A landscape with many valleys, sampled at points; each row gives a point and its height.
A ball rolls from a point to the lowest of its 4 nearest points, and stops where none of them is lower. Distance is the straight distance between rows; heights are no part of it.
K401: [ 82 103 105 139  87 139 106  87 121  62  96 118  96 109  94 111  71 115
 130 103]  h=498
K664: [ 98  97  93 130 100 134 107  74 108  90  97 132  98 119  91 101  93 104
 124 107]  h=383
K213: [ 60 103 115  77 121 107 107  83 133  95  92  71 125 100 118 114 104 125
  89  95]  h=297
K524: [ 92 116 122  80  88 111 102  97 122 109 108  72 114  95 102 109 107 107
  82  59]  h=188
K427: [106 101  99 121 111  95  97  91 112  86  84 154 103 143  93 108 144  76
 133 118]  h=397
K920: [128 109 108  73 111  84  89  87  86 124 111  91  92 100  99  76 109  94
  89 111]  h=464
K828: [118  94 121  67 106  73  73 115  56 130 126  85  62  87 103 111  97  75
  63 106]  h=527
K848: [ 74  88 115 104 111 130 103  92 113  75  94 111 102  94  93  94  78 126
 117 111]  h=348
K149: [102  75  93  80 101  87  90 127 125 112  99  93 103  85 138 109  89 119
 111  97]  h=342
K266: [ 83 112  86  97  52  99 115 126 114 111 112  99 134  77 112 118 111 126
  79  60]  h=576
K310: [ 75  81 119  78 119 106 108  85 117 100 100  72  99  73 127 121 110 137
  98 125]  h=207
K246: [119  77  73 147 101  98  90  91 103 106 107 129  89 119 112  99  83  94
 128 114]  h=573
K962: [115 106 105 111  90  94  75 103  44 107 119 112  81 105  84 119 115  78
  84 112]  h=208
K99: [116  96  86  87 104  72  91 114 123 135  94  80 115 114 127 104 100  98
  92  59]  h=289
K806: [ 77 107  59  98 100 104 110 111 128  89  86 102 111  94 106 103  90 111
 105  73]  h=425
K591: [109 131 129  72  85 116 124  79 110  99  95  68 107 101  88 100 100  83
  78  78]  h=173
K831: [101  62 105  96  97 110  79 118 111 100 106  99  95  77 127  99  78 128
 111 115]  h=466
K479: [123  69  98  90 141 102 104 102  97 120  86  90  69  95  96 100 114 102
 109 138]  h=344
K852: [ 80 103 126  73 125  94 116  65 118  89  82  72  90  96 103 102  94 111
  91 129]  h=163
K858: [106  84  56 123  67  69  88 138  92  91 109 113 113  94  99 109  82  98
  91  70]  h=405
K809: [116 139 112  78  98 106 120  81  84 112  77  94 103 111  82  74 121  76
  91  92]  h=193
K616: [104  95  96 124  75 107  78  75  69  94 116 142  82 122 108  99 143  91
 130 134]  h=279
K725: [115  97 112  94  92 110  77  89  94 101 116 105  82  93  85  92  88 110
  98 132]  h=283
K56: [ 85 102  87 105  51 112 108 125 109 104 112 117 126  58 107 115 105 144
  95  76]  h=668
K929: [ 74  75 104  86 128 107 112 108 110  89  87  73  93  88 113 112  94 130
 106 122]  h=165
K778: [108  87 106  89  91  71  68 122  97 120 125  89 101  94 144 103 100 121
  85  80]  h=419
K248: [111  86 103  77 103  91  92 108 121 119  98  85 103  97 126  95  99 110
 107  85]  h=321
K32: [131 107 104  77 102  68  84 100  82 143  99  67  94 119 110 107 110  67
  77  71]  h=170
K353: [ 86  71 121  76  96 108 103 102 121 104 118  87  94  58 124 103  99 136
 110 120]  h=295
K192: [105 108 145  71  79 122 107  89  95  92 110  89  92  84  97  83 100 116
  79  90]  h=428
K483: [ 63 100  94  96 121 107 124  99 107  57  76  60 116 108 107  97 100 136
 109 130]  h=433
K947: [107 125 115  72 101 117 110  84 101  82  93  99  98 106  82  76 101 102
  91  95]  h=145
K905: [103 102  99 103 118 107  84  91  93 100  70 130 101 120  68  90 144  90
 119 123]  h=300
K827: [ 64 110 106  83 116 107 102  95 127 101  95  76 122 102 117 129 106 117
  94  87]  h=278
K50: [ 78  91 109  73 109 106  98 101 130 102  98  82 100  96 127 117  97 125
 101  99]  h=312
K899: [111  65 109  75 116 100  99 109 116 117 104  85  94  85 124 101  86 115
  98 116]  h=339
K256: [ 90  99 137  87  68 106 104 114  91  88 128  84 111  70 104  98 101 118
  81  74]  h=437
K442: [ 79 125 106  91  87 114 118  97 135  96  97  69 125 107 111 119 109 102
  86  57]  h=229
K645: [ 93 104 114  78  71 110 100 112 108 109 124  75 120  78 114 113 110 119
  76  66]  h=336
K272: [ 92 110 116 139  93  82 108 134  78 100 123 112  98  89  84  92  77  51
  79  73]  h=431
K752: [116 110 102 101  82 107  73  81  81 105  91 123  91 112  66  87 141  93
 109 131]  h=304
K206: [119  96  85 100 117  97  84  89  93 124  91 119  87 112  96  83 119  90
 109 107]  h=210
K337: [ 88  99 106  90 130 114 106  79 109  91  91 110  85  93  82  86  91 109
 109 139]  h=291
K789: [109 106  87  92  82  82  98 112 113 114 102  83 114 112 125 109 101  89
  81  51]  h=305
K658: [ 97 132  96 101  91 109  85  88 102  82  64 125 114 115  63  78 150  81
 122 110]  h=343
K668: [102  67  89  91 125  87  93 123 118 120  94  83 100 102 154 114  93 112
 111  98]  h=307
K744: [108 100 137 106  63 110  87 104  67  84 126 107  91  83  79 101  87  92
  79 122]  h=460
K19: [107 108  76 110  76  81 123 116  95  91  93  97 108 101  96  88  84  66
  96  58]  h=146
K119: [115 100  86  80 117  90 101  96 113 125  88  84  95 108 120  94  94  95
 105  83]  h=290
K139: [ 93  88 101  74 130  94 116 110 124 118  74  70 115 105 131 119 101 107
 109 103]  h=308
K383: [105  92  89  85 170  88 122  86 100 119  65  82  80 115 109 102 130  97
 104 118]  h=203
K662: [ 81  90  82 104 149  93 124  95 102  77  74  83 104 109 118  99 101 108
 115 105]  h=306
K299: [105 111 120  92  79 125  82  67 102  81 115 104  85  82  74  90  95 116
 101 152]  h=252
K679: [109 113  90 128 103 109  92  85  96  96  98 131  94 129  80  90 110  91
 125 104]  h=216
K869: [105 103 133  78  67 102  90  85  87  82 122  89  79  69  87  92  94 109
  83 123]  h=541
K792: [ 91 104  95  93 147 105 112  87  97 109  72  98  94 110 103  88 113  95
 106 115]  h=129
K775: [103 108  94  93  93 102 103 102 108  99  99 100  99  97  98  89  79 115
 103  81]  h=166
K630: [108  55 114 101 124 124  89 106 107  93 102  94  72  83 103 110  88 127
 124 156]  h=394
K643: [123  98  84 136  91  77 110 115  74 102 104 112 101 108  83 101  92  75
 102  80]  h=196
K855: [107  93 118 108  70 116  90 112  93  77 123 102  98  90  93 102  83 113
 115  87]  h=465
K208: [101 102  59 128 100  91 113 105 111  91  78 117 107 117  76  85  89  82
 119  63]  h=477
K800: [102  74  87 133 101 127 114  79 100  94 107 129  88 116 125 117  88 107
 138 128]  h=618
K106: [ 89  88  88 113 113 112  95 101 118  81  95 109  97 104 103  98  74 109
 123 100]  h=445
K742: [ 80 109  72  95  67  91 121 125 130  92 100  89 125  96 106 107 103  94
  82  48]  h=385
K654: [112 104  92 121  85 101  80  80  92  86  91 136  96 134  99 106 142  79
 133 116]  h=341
K370: [117  86  81 118 145 104 105 100 103 112  85 128  88 120 101  93 120  95
 124 116]  h=328
K5: [ 89 115 106  80 115 111 124  79 113  96  83  99  98 107 100  91  91 102
  99  86]  h=197
K325: [ 89  98 114  80  73 116  87 110 109  96 119  99 109  68 109 107 104 139
  92  84]  h=508
K885: [115 103 109  93  83  92 102 108  94  97 117  81 104  92 105 100  94 104
  88  64]  h=322
K326: [124  98 114  70 101  91  81  75 106 124 117  92  86  88  96  89 107 112
  84 141]  h=401
K612: [114  97 103 104  86 110  67  70  89  93 101 122  96 125  94  96 138  98
 121 136]  h=340
K274: [118  99  85 140  84  86  90  92  59 100 109 131 102 127  80 107 126  71
 106  99]  h=151
K60: [127  94  94 120 108  98  88  85  83 106 101 130  96 125  94 101 114 106
 112 118]  h=264
K372: [ 79 137 103 112 110 138 104  76  94  70  70 128 103 118  56  97 133  94
 113 117]  h=363
K638: [ 83 109  94  86  71 100 101 118 125 119 119 101 130  90 127 123 114 133
  89  73]  h=583
K429: [126 100  98  78 132  89 100  89 102 134  87 107  91 120 112  82 124  85
 103 104]  h=238
K443: [ 94  93  85 123  72  79 113 134  88  84 118  95 114  88  99 104  89  78
  83  65]  h=263
K69: [113  95 106 105  95 124  93  87  93  95  99 120 100 107  76  90  94  98
 116 120]  h=218
K572: [ 96  77 103  75 115 102  89 125 131 119 101  75 105  89 139 131 102 126
  99 103]  h=334
K472: [ 98 114  95  80 116 108  77  82 103 105  86 113  82  86  75  84 133  94
 105 145]  h=206
K223: [111 109 107  92 106 106  66  74  98 109 109 113  83  88  87  88 112 100
 116 156]  h=364
K343: [ 87 114  90  90  73 106 102 104 114 141 114  96 140  73 110 134 115 144
  66  94]  h=741
K901: [104  99 153  68  78  86  97  86  88 103 138  69  96  73  91 107 114 105
  62  92]  h=524
K342: [127  83 105  92 102  84  72 100  74 118 119 102  79  94  94  93  86 113
  95 110]  h=375
K371: [ 94  84  78 144 131 118 116  90 113  91  89 131  93 125 106 106  96 105
 136 118]  h=512
K993: [ 76 116 102 109 109 134 112  85 113  69  82 120  89 113  81  87  74 114
 109 106]  h=356
K853: [101 106  79 134  95  59 112 121  77 104  93 118 101 119  69  93 131  54
 101  82]  h=144
K501: [103  92  63 115 123  96  96 108 121  99  84 108 100 107 111  94  81  98
 125  92]  h=424
K803: [ 98  80  60 132  75  64  98 132  83  87 114 104 103 105  89 111  79  65
  90  65]  h=351
K242: [104 141 126  90  83  91 141 108  81 101  87  83 124 104  86  84 105  61
  78  85]  h=233
K103: [ 93  78 102  86 136 105 111 101 102  97  86  98  82  97 100 100  93 113
 112 131]  h=231
K39: [116  91 107  97 107 115  89  83 101  92 105 119  92  92  85  85  96 105
 110 139]  h=262
K513: [118 102 111  73  99  85  91  95  94 120 112  79  97 110 111  96  92  93
  82  74]  h=211
K897: [ 93 114 121 119  74  94 121 127  94  81 116  89 109  85  91  81  84  72
  80  76]  h=373
K600: [ 99 101 115  66 111 102 106  74 116 113 101  89  78  96 109  90 104 100
 100 117]  h=175
K714: [ 90 135 126 110  79 100 141 114  92  83 103  94 124  92  83  68  92  59
  74  86]  h=293
K440: [107 123  96 132  83 111 117  98  90  87  85 126 108 120  69  90 118  78
 101  90]  h=360
K777: [100  87  90  86 101  78  78 123 131 135 101  80 117 101 150 118 106 113
  92  80]  h=275
K660: [ 92  99 102  83 160  92 120  73 103 111  85  71  81 111 105  98 124 100
  94 131]  h=191
K118: [ 96 131 121  68 109 114 119  55 114 109  78  83 101 100  82  88 106  86
  80 102]  h=127
K300: [ 73 102  84 100 136  90 117  96 125  92  74  85 113 111 120 107  86 107
 108 100]  h=327
K857: [126  95 102 136  86  83  86 115  65  98 110 113  92 115  85 105  82  85
  97  90]  h=249
K695: [103  81  70  85 110  87  94 126 126 111  93  98 106 101 136 109  90 111
 109  87]  h=325
K205: [ 93  75 108  81 139 101 119  91  99 102  85  68  86  99 120 108  98 103
 105 124]  h=215
K376: [119  66  84 114 145 104 102 110  95 113  87 101  84  96 105 103 107 105
 122 130]  h=337
K470: [100  75  88  81 138 105 113 114 117 109  91  77  92  95 133 109  90 111
 112 115]  h=267
K377: [ 89 103  74  94  88  79 106 118 130 103  92  93 122 108 123 118  94  95
  94  65]  h=323
K699: [123 102  76 115 107  94  99  95  98 106  81 132  98 122  78  86 115  84
 117  87]  h=150
K233: [102  84  81 123  89  73  83 145  72  99 119 100  95  89 106 131  81  86
  86  75]  h=432
K475: [103  74  80 134  77  68  78 131  80  95 120 106  86  99 103 133  65  80
  99  71]  h=416
K16: [114 111 118  72 102 100  91  81 113 128  98  78  98 108 108  98  96  93
  82  79]  h=161
K733: [115 106  90 135  79 115 110  83  90  87 107 124 102 122  87 107  93  92
 113  92]  h=346
K467: [ 86 103 114 132  49 121  98 122  98  68 119 103 114  80  95 116  87 118
 107  81]  h=569
K423: [ 70  75 109  89 125 107 111  97 104  72  78  79  95  77 111 100  88 141
 115 129]  h=126
K167: [102 103 100 119  74 128  92  60  76  89 113 137  91 121  96 104 118 103
 122 135]  h=358
K743: [116 104  77 111  98  72 104 115  76 114 102 104  91 106  98  93  93  85
  93  62]  h=164
K260: [114 109 137  77  85  79  98  87  86 118 120  63 107 105 106 108 101  84
  65  84]  h=318
K734: [113 105 101  71 144  81 107  79 114 144  78  90  97 125 111  96 137  77
 103 107]  h=254
K964: [ 71 113 141 118  81 104 107 126  74  84 122  98 101  76  91  99  77  86
  72  97]  h=449
K439: [101 106 115  84  89 131  90  78 102  90 104 105  94  84  77  88 100 108
  95 130]  h=184
K728: [106 111 121  63  95 104  93  64 120  86 110  99  80  59  85  82 101 111
  92 142]  h=220
K218: [102  88  90 126  61  92  87 131  86  78 118 107 115  89 108 115  74 106
  97  75]  h=402
K813: [131 122 100  89 102  74 113  90  83 133  89  87 103 122 101  87 113  71
  84  79]  h=154
K284: [ 72  88  88  84 118  95 111 122 127 106  90  94 112 104 130 119  96 114
 104  99]  h=338
K561: [117 139  92 110 104  64 107 117  67 118  86 100 106 113  81  78 134  48
  92  74]  h=156
K115: [ 89 126 102  77 128 116 112  69 104 107  79  97  89 109  82  77 111  94
  99 118]  h=76
K271: [104 109  77  90 126  80 100 106 137 126  83  74 115 124 131 114  94  85
  92  71]  h=299
K77: [128  64 109  80 116  78  84 102  94 132 110  92  82  97 124  82  92 104
 102 117]  h=345
K621: [125 100  99 104  94  89  67  92  68 110 119 110  91 105  85  94 107  93
  98 133]  h=436
K672: [117 110 100 127  99  81  88 124  57 121 112 117  88 110  79 110 106  56
  84  89]  h=192
K414: [105  96  99 108 119 103  69  86  98 102  94 124  98 104  77  81 141  90
 116 139]  h=251
K341: [108  97  78  85 143  88 117 102 112 128  82  88  95 115 133 100 103  88
 114  83]  h=274
K902: [ 93 118 131 109  87  84 114 133  75  97 117  94  99  81  96  93  85  63
  66  83]  h=452
K127: [ 90  93 103 120 144 115 108  79 103  90  86 113  96 106  90  99  97  99
 122 130]  h=347
K114: [ 95 112 104 114  84 143 109  70 101  77  96 124  99 110  62  87  97 105
 119 124]  h=365
K580: [102  84 108 121 132 130 103  79 107  95 105 117  87 107  86  98  94 112
 119 137]  h=406
K322: [ 99 102  72  98 118  81 114 101 120 125  73  91 101 115 119  95  85  90
 109  69]  h=287
K323: [ 82 109  83 118  77  82 140 124 103  83  88  89 120  92  90  78  87  63
  88  45]  h=270
K435: [ 94 112  87 115 111 113 111  86 115  91  80 118 101 112  82  90  86 100
 120  94]  h=277
K221: [ 84  68 114 113 118 129 102 101 105  77  95 104  95  87 101 116  77 128
 123 142]  h=292
K41: [ 85  93  63 125 148  90 116 106 104 103  69 106  96 112  96  86 110  92
 119  98]  h=504
K424: [110 116 101  86 108 111  98  83  98 106  89 113  98  96  86  81 107 101
 102 113]  h=124
K148: [114  94  61  92  86  62  92 121 110 111 101  89 118 105 127 101  87 101
  96  65]  h=302
K637: [ 99  90  57 114  62  81 107 140 118  80 101 113 117 102  95 114 100  96
  86  58]  h=462
K59: [ 57  75 120  87 114 117 107  91 118  81 109  87  88  63 105 111  94 142
 106 136]  h=195
K238: [123  95 110  87  96  69  81 123  67 121 117  78  82  91 124 105  86  96
  79  66]  h=301
K551: [ 94 110  90 133 132 104 108  80 110  78  78 145 109 138  75 104 127  87
 132 103]  h=461
K549: [127  80  91 127  98  86  71 107  64 116 123 118  83 120 101 108  80 100
  97 106]  h=320
K881: [104  91  96 144  81  83  99 107  63 101 120 130  80 113  93 129  92  66
 101  90]  h=317
K820: [ 90 124  97  94  78 107 137 107 120  83  92  88 117  99  89  93  90  83
  93  51]  h=447
K907: [124  93 124  83  92  88  73  99  80 108 131  92  82  87  92  87  87 111
  82 106]  h=526
K882: [ 86 108 109  88 104 103  92 110 136 123  98  75 126 103 134 121 109 113
  91  75]  h=237
K336: [125 118  74 106 101  70 122 103  92 115  78  93 105 120  94  82 108  68
  90  53]  h=169
K365: [111 106 106 128  99  79  88 143  64 124 117 117  74  93  85 119  88  54
  91  95]  h=232
K404: [ 91 102  87 102  66  87  95 129 102  90 119 105 114  76 117 107 103 131
  96  70]  h=667
K975: [ 89 108 133  70  95 111  94  89 132 112 101  62 122 100 103 120 109 109
  73  69]  h=111
K713: [ 89  94 115 100  59 103  92 123  86  98 128 101 112  62 110 112 104 132
  85  67]  h=575
K608: [111 117  92  91  90  93 118  99 108 105  86  95 101 108 105  85  89  93
 100  63]  h=57
K146: [ 85 117 111  65 135 100 117  53 120 113  81  81 101 112  91  95 114  87
  86 114]  h=104
K784: [ 91  86 104 127  77 131  97  83 100  71 104 120 101  99 113 117  68 127
 123 114]  h=542
K811: [ 99 102 127 134  50 124 107  96  76  68 119 112  97  97  83 103  67  94
  97 115]  h=456
K373: [ 63  73 108  98 116 129 103 107 117  73 100  99 104  70 106 110  88 135
 109 132]  h=201
K488: [104 122 116  64  91 121 105  73 105  93 101  98  92  79  77  83 105  94
  92 132]  h=134
K861: [111  88 108  86  80 103  90 114  87 102 116  90  99  87 116  87  91 117
  92  90]  h=455
K737: [112  99  99  65 128  92  91  75 105 121  92 102  76  90  93  88 136  82
  99 145]  h=222
K72: [ 98  82  83  91 153  87 119 107 102 113  71  67  92 120 119 112 114  96
 105 100]  h=253
K982: [ 91 119 102  60 127  94  96  68 114 110  69 101  92 112  81  79 155  94
 106 129]  h=209
K880: [121  89  94  91 113  89  65  85  95 123 109 109  87  94  92  85 133  96
 109 143]  h=311
K894: [121 129 116  89  91  87 116 100  97 111  87  72 112 118  93  88 109  68
  74  71]  h=183
K972: [ 93  92  50 135 124  90 116 103 123  97  84 122  97 112 102  99  97  82
 124  86]  h=459
K163: [103 132 102 109  81 133 117  80  92  77  84 115 106 110  55  86 110  85
 105 112]  h=331
K715: [105 105 116 137  71 109 108 106  69  76 119 106 111 108  79  93  92  78
  92 111]  h=386
K950: [ 73 118  74 105  88  99 124 106 130  69  78  98 113 104  81 103  83  98
 106  61]  h=513
K402: [124 110 107  82 107  86  88  94 114 136  92  65 114 122 106 109 102  87
  76  64]  h=185
K754: [109  81 115  84 129 113  94  83 109 108 101  96  73  77  90 103  95 110
 107 152]  h=390
K514: [111 132 109 113  84 102 124 105  74  87  97 107 109 103  77  79 118  59
  94  99]  h=294
K335: [ 93  77  74 103 148  88 124 114 110 113  73  86  91 106 121 109 104 106
 110  97]  h=281
K179: [ 86  97 124  71 117 111 107  73 131  97 107  86  84  66 101 104  95 123
  87 122]  h=234
K773: [104 106  88 118 137  98 106  98 112  97  71 135 102 129  90  86 145  87
 122 106]  h=370
K466: [ 80 121 102  87 110 107  89 107 142 121  93  75 136 101  98 134 116 119
  74  68]  h=187
K152: [ 76 109 118  85  98 124 102  94 111  84  91 111  92  90  86  88  82 127
 103 102]  h=288
K395: [101  92  73 126  73  96 112 109 110  76  93 115 112 103  80  95  70  96
 117  74]  h=558
K593: [ 75 106  94  99  84 113  98 115 118  76  89 114 112  87 104 102  80 137
 108  84]  h=549
K627: [113 111  99  83 122  99  93  83 106 123  85 112  93 100  90  78 133  97
 103 125]  h=171
K116: [112  92 103 106  92 115  70  69  87 103 120 124  78  99  91  92 116 105
 109 159]  h=407
K219: [ 79 111 133 143  68 109 103 125  71  74 128 114 110  89  88  95  72  67
  91 106]  h=444
K346: [100 130 118 123  72 118 110 107  71  90 107 103 118 107  66  87 101  72
  89 114]  h=332
K547: [120 119  92 102 103  77  97  96  82 113 100 109 105 115  88  83 121  72
  98  77]  h=138
K324: [ 84 102 125  76 119 112 108  84 123  89 100  94  87  78 100  85  92 117
  90 107]  h=221
K944: [ 86 105  97  90  82 104  89 121 113 143 122 103 132  82 140 132 118 144
  78  97]  h=673
K407: [ 94 108  80  84  95  92 104 114 122 106  93  96 109  98 132 119  89 117
 105  70]  h=354
K128: [101 107 119  90  75 109 112 109  94  84 109  90 105  94  99  92  93 107
  89  73]  h=310
K735: [103 117 109  96  77  79 113 112  96  99 104  71 113  94 112  91  93  78
  84  52]  h=371
K264: [ 92  91 117 134  79  93  89 142  64  99 125 110  83  81  98 114  71  65
  93  87]  h=333
K491: [ 88 135 110  67 110 125 105  69  99  98  85  96  93  90  72  77 105  97
  93 119]  h=101
K624: [112 112 111 113  65 125  87  67  72  85 114 118 100 114  82 103 111  89
  99 137]  h=420
K396: [116 122 126  66  82  89 104  87  96 101 105  78  86  96  93  84 109  86
  74  94]  h=246
K35: [117 127 104 104  85 121  96  91  87  91  95 118 101 107  65  85 103  87
  95 116]  h=298
K821: [ 91 106 100 116  69  97 123 126 100  74 105  92 115  86  97  89  86  92
  94  69]  h=393
K318: [ 98  80 105 111 107 122  92 110 113  91 104 106  99  92 106 103  71 120
 116 119]  h=403
K620: [ 49 108  89 103 122 100 126 105 119  64  77  89 115 106 109  93  84 128
 109 105]  h=399
K801: [101 112 111 112  41 143  93  54  79  72 120 119  93 101  83 101 111  95
 115 144]  h=458
K67: [ 87 102 107  80 143  88 120  73 121 106  82  66 105 121 112 108  95 100
  96 108]  h=130
K102: [115 119 113  84  86 107 102  91  70  92 102  93 105  94  78  74 109  84
  86 115]  h=314
K379: [ 61  98 107  90 115 115 111 107 124 101 101  87 124  80 126 123 113 141
  86 104]  h=313
K597: [126  89  80 102 118 103  89 106  95 115  98 115  85 105 101  87 100  98
 114 116]  h=250
K130: [112  95 133  77  92  84  84 101  79 107 136  97  84  79 102 100  93 117
  79  98]  h=592
K790: [106  97 112  87 108 115  86  80 115  93 109 119  84  76  79  87  97 110
 102 155]  h=324
K135: [ 96  68  82  98 160 100 120 101  83  95  71  83  84 107 108 109 119 113
 103 127]  h=326
K37: [104  96 109 123  87 137 100  70 101  86 110 136  93 113  88 105  83 106
 119 126]  h=330
K428: [131  85  93 104 107  80  81 114  85 119 110 104  97 104 114  85  81 103
 100  94]  h=280
K267: [122  64  85 119 107 105  77 110 104 104 111 107  97  99 115  98  78 112
 119 115]  h=510
K978: [115  95  88 137  87 102  93  77  79  91 108 137  91 134 101 106 122  92
 124 114]  h=296
K633: [ 75 103  58 129 119  90 118 110 119  85  72 109 101 111  86  97  84 102
 120  82]  h=434
K95: [115 108 133  64  82  80  88  95  86 115 124  69  82  93 101  98  99  91
  66  97]  h=361
K927: [115 108  94 122  78  91 110 116  83  94 103 109 103 107  88  89  89  74
  92  78]  h=236
K352: [ 82  85  98  88 147  90 131  88  96  83  78  63  92 111 113  94 104 119
 111 126]  h=257
K843: [ 61  95  96 127 106 128 102  89 113  61  91 110 110 107  97 102  67 132
 121 115]  h=413
K378: [ 80 107  96  84 131  93 110 102 132 114  80  75 124 114 130 117 101 107
 102  81]  h=303
K990: [113  55  86 105 113 111  89 127 102 107  98  89 100  89 135 111  81 122
 132 140]  h=574
K46: [ 96  75  90 105  80  93  79 126  94  99 119 106 106  86 127 112  85 125
  98  83]  h=545
K576: [106  86  47 108  88  64 112 113 117 109  93 100 116 105 108  98  86  75
  97  58]  h=315
K391: [ 99  88 106 146  54 103 106 115  84  75 125 109 110  95  89 110  76  89
  94  88]  h=496
K573: [126  88 100  94 116  92  62  86  94 123 117 107  86  72  93  77 118 100
 104 162]  h=372
K667: [115 110 116  99 108  79  83 141  53 132 120 100  71  76  93 116 101  63
  80  94]  h=329
K331: [ 89  83 107 106  86 133  92  99 117  82 100 114  99  88 102 108  73 133
 115 109]  h=430
K188: [ 63 117  98  87 136 110 126  79 110  68  80  87 107 112  93  81  89 121
 103 119]  h=435
K540: [ 78 110 106 123  62 101 117 134  82  90 131  81 128  67 115 108 102 105
  89  64]  h=699
K825: [114  93  86 111  88  77  82 123  80  96 121  98 102 110  97  96  88  93
  96  71]  h=214
K686: [114 113 105  86  96  78  81 117  50 116 105  98  84  97  92  98 113  72
  79  97]  h=276
K62: [ 60  94 102  87 133  88 127  81 120  79  83  46 134 115 115 124 113 134
  93 122]  h=453
K110: [106 105 101 117  64  98  76  81  53  95 115 127  82 123  95 115 135  78
 113 115]  h=212
K865: [123  97  87  96 100  83  61  93  76 116 102 113 103 116  83  99 149  89
 109 124]  h=335
K89: [ 91 101 152  78  86  92 104 121  65 115 143  77  94  64 100 105 100  87
  69  83]  h=738
K722: [ 85  89 108 129  84 135 103  82 124  65  96 123  94 107 100 107  66 124
 120 126]  h=482
K276: [ 82  93  71 108 115 106 108 106 123  85  76 112 106 105 100  97  71 109
 118  96]  h=368
K283: [125 107  79 125  97  78  89 100  79 113  95 121 100 115  76  94 128  83
 106  85]  h=119
K436: [ 94 112  90  96  92 121 115 100 107  90  85 106 102 100  86  85  80 104
 106  77]  h=167
K841: [ 94  84  64 113  87  89  89 124 117  90  85 112 106  97 104  96  78 109
 116  82]  h=484
K280: [ 83  99 104  97  71 109 100 123 111 108 112 112 111  71 120 111 101 139
  96  85]  h=611
K449: [102 106 118  66 131  99 108  64 120 122  84  79  97 115 101 102 102 101
  84  95]  h=125
K567: [ 82 116  79  89  70 105 113 121 129  91 108 102 124  87 121 122 112 122
  81  60]  h=489
K586: [ 87 124  86  95  66 100 115 119 133 110 101  85 138  89 118 130 111 106
  77  52]  h=479
K57: [111  76  86 125 126 112  95 105 101 100  87 117  93 112 104 107 106 103
 134 131]  h=404
K732: [ 69 100  99  86 117 106 117 107 115  83  83  87 109 100 124 101  86 124
 110  96]  h=362
K315: [120 109  96 124  93  89  79 105  57 106 116 107  92 108  79  97 119  76
  98 100]  h=155
K955: [121  81  97 110 107  94  56  86  72 121 128 123  86 104 102  96 120  94
 106 153]  h=374
K641: [ 73 106  79 126  98 118 113  99 121  67  81 111 111 113  86 108  73 103
 121  82]  h=463
K659: [101 102 137  76  85  88  81 116  75 128 137  79  82  71 109 111  86 100
  60  80]  h=690
K804: [108 107 118 111  88  95  90 115  58  87 112 103  90 101  88  98  82  81
  88 102]  h=357
K101: [ 98  91 135  75  81 107  79  92 117 112 128  87 105  70 122  98  98 135
  90  87]  h=643
K508: [115  69  41 138  74  69  80 123 103 101 111 120 101 111 107 117  64  93
 109  82]  h=454
K140: [119 104 112 105  86 108  78  93  75  97 116 106  94 111  90 102  89  97
  99 116]  h=388

For each start below, name the point where the ball stops.
K567: K975
K714: K283
K343: K975
K149: K423
K801: K115
K695: K423
K831: K423
K806: K975
K789: K975
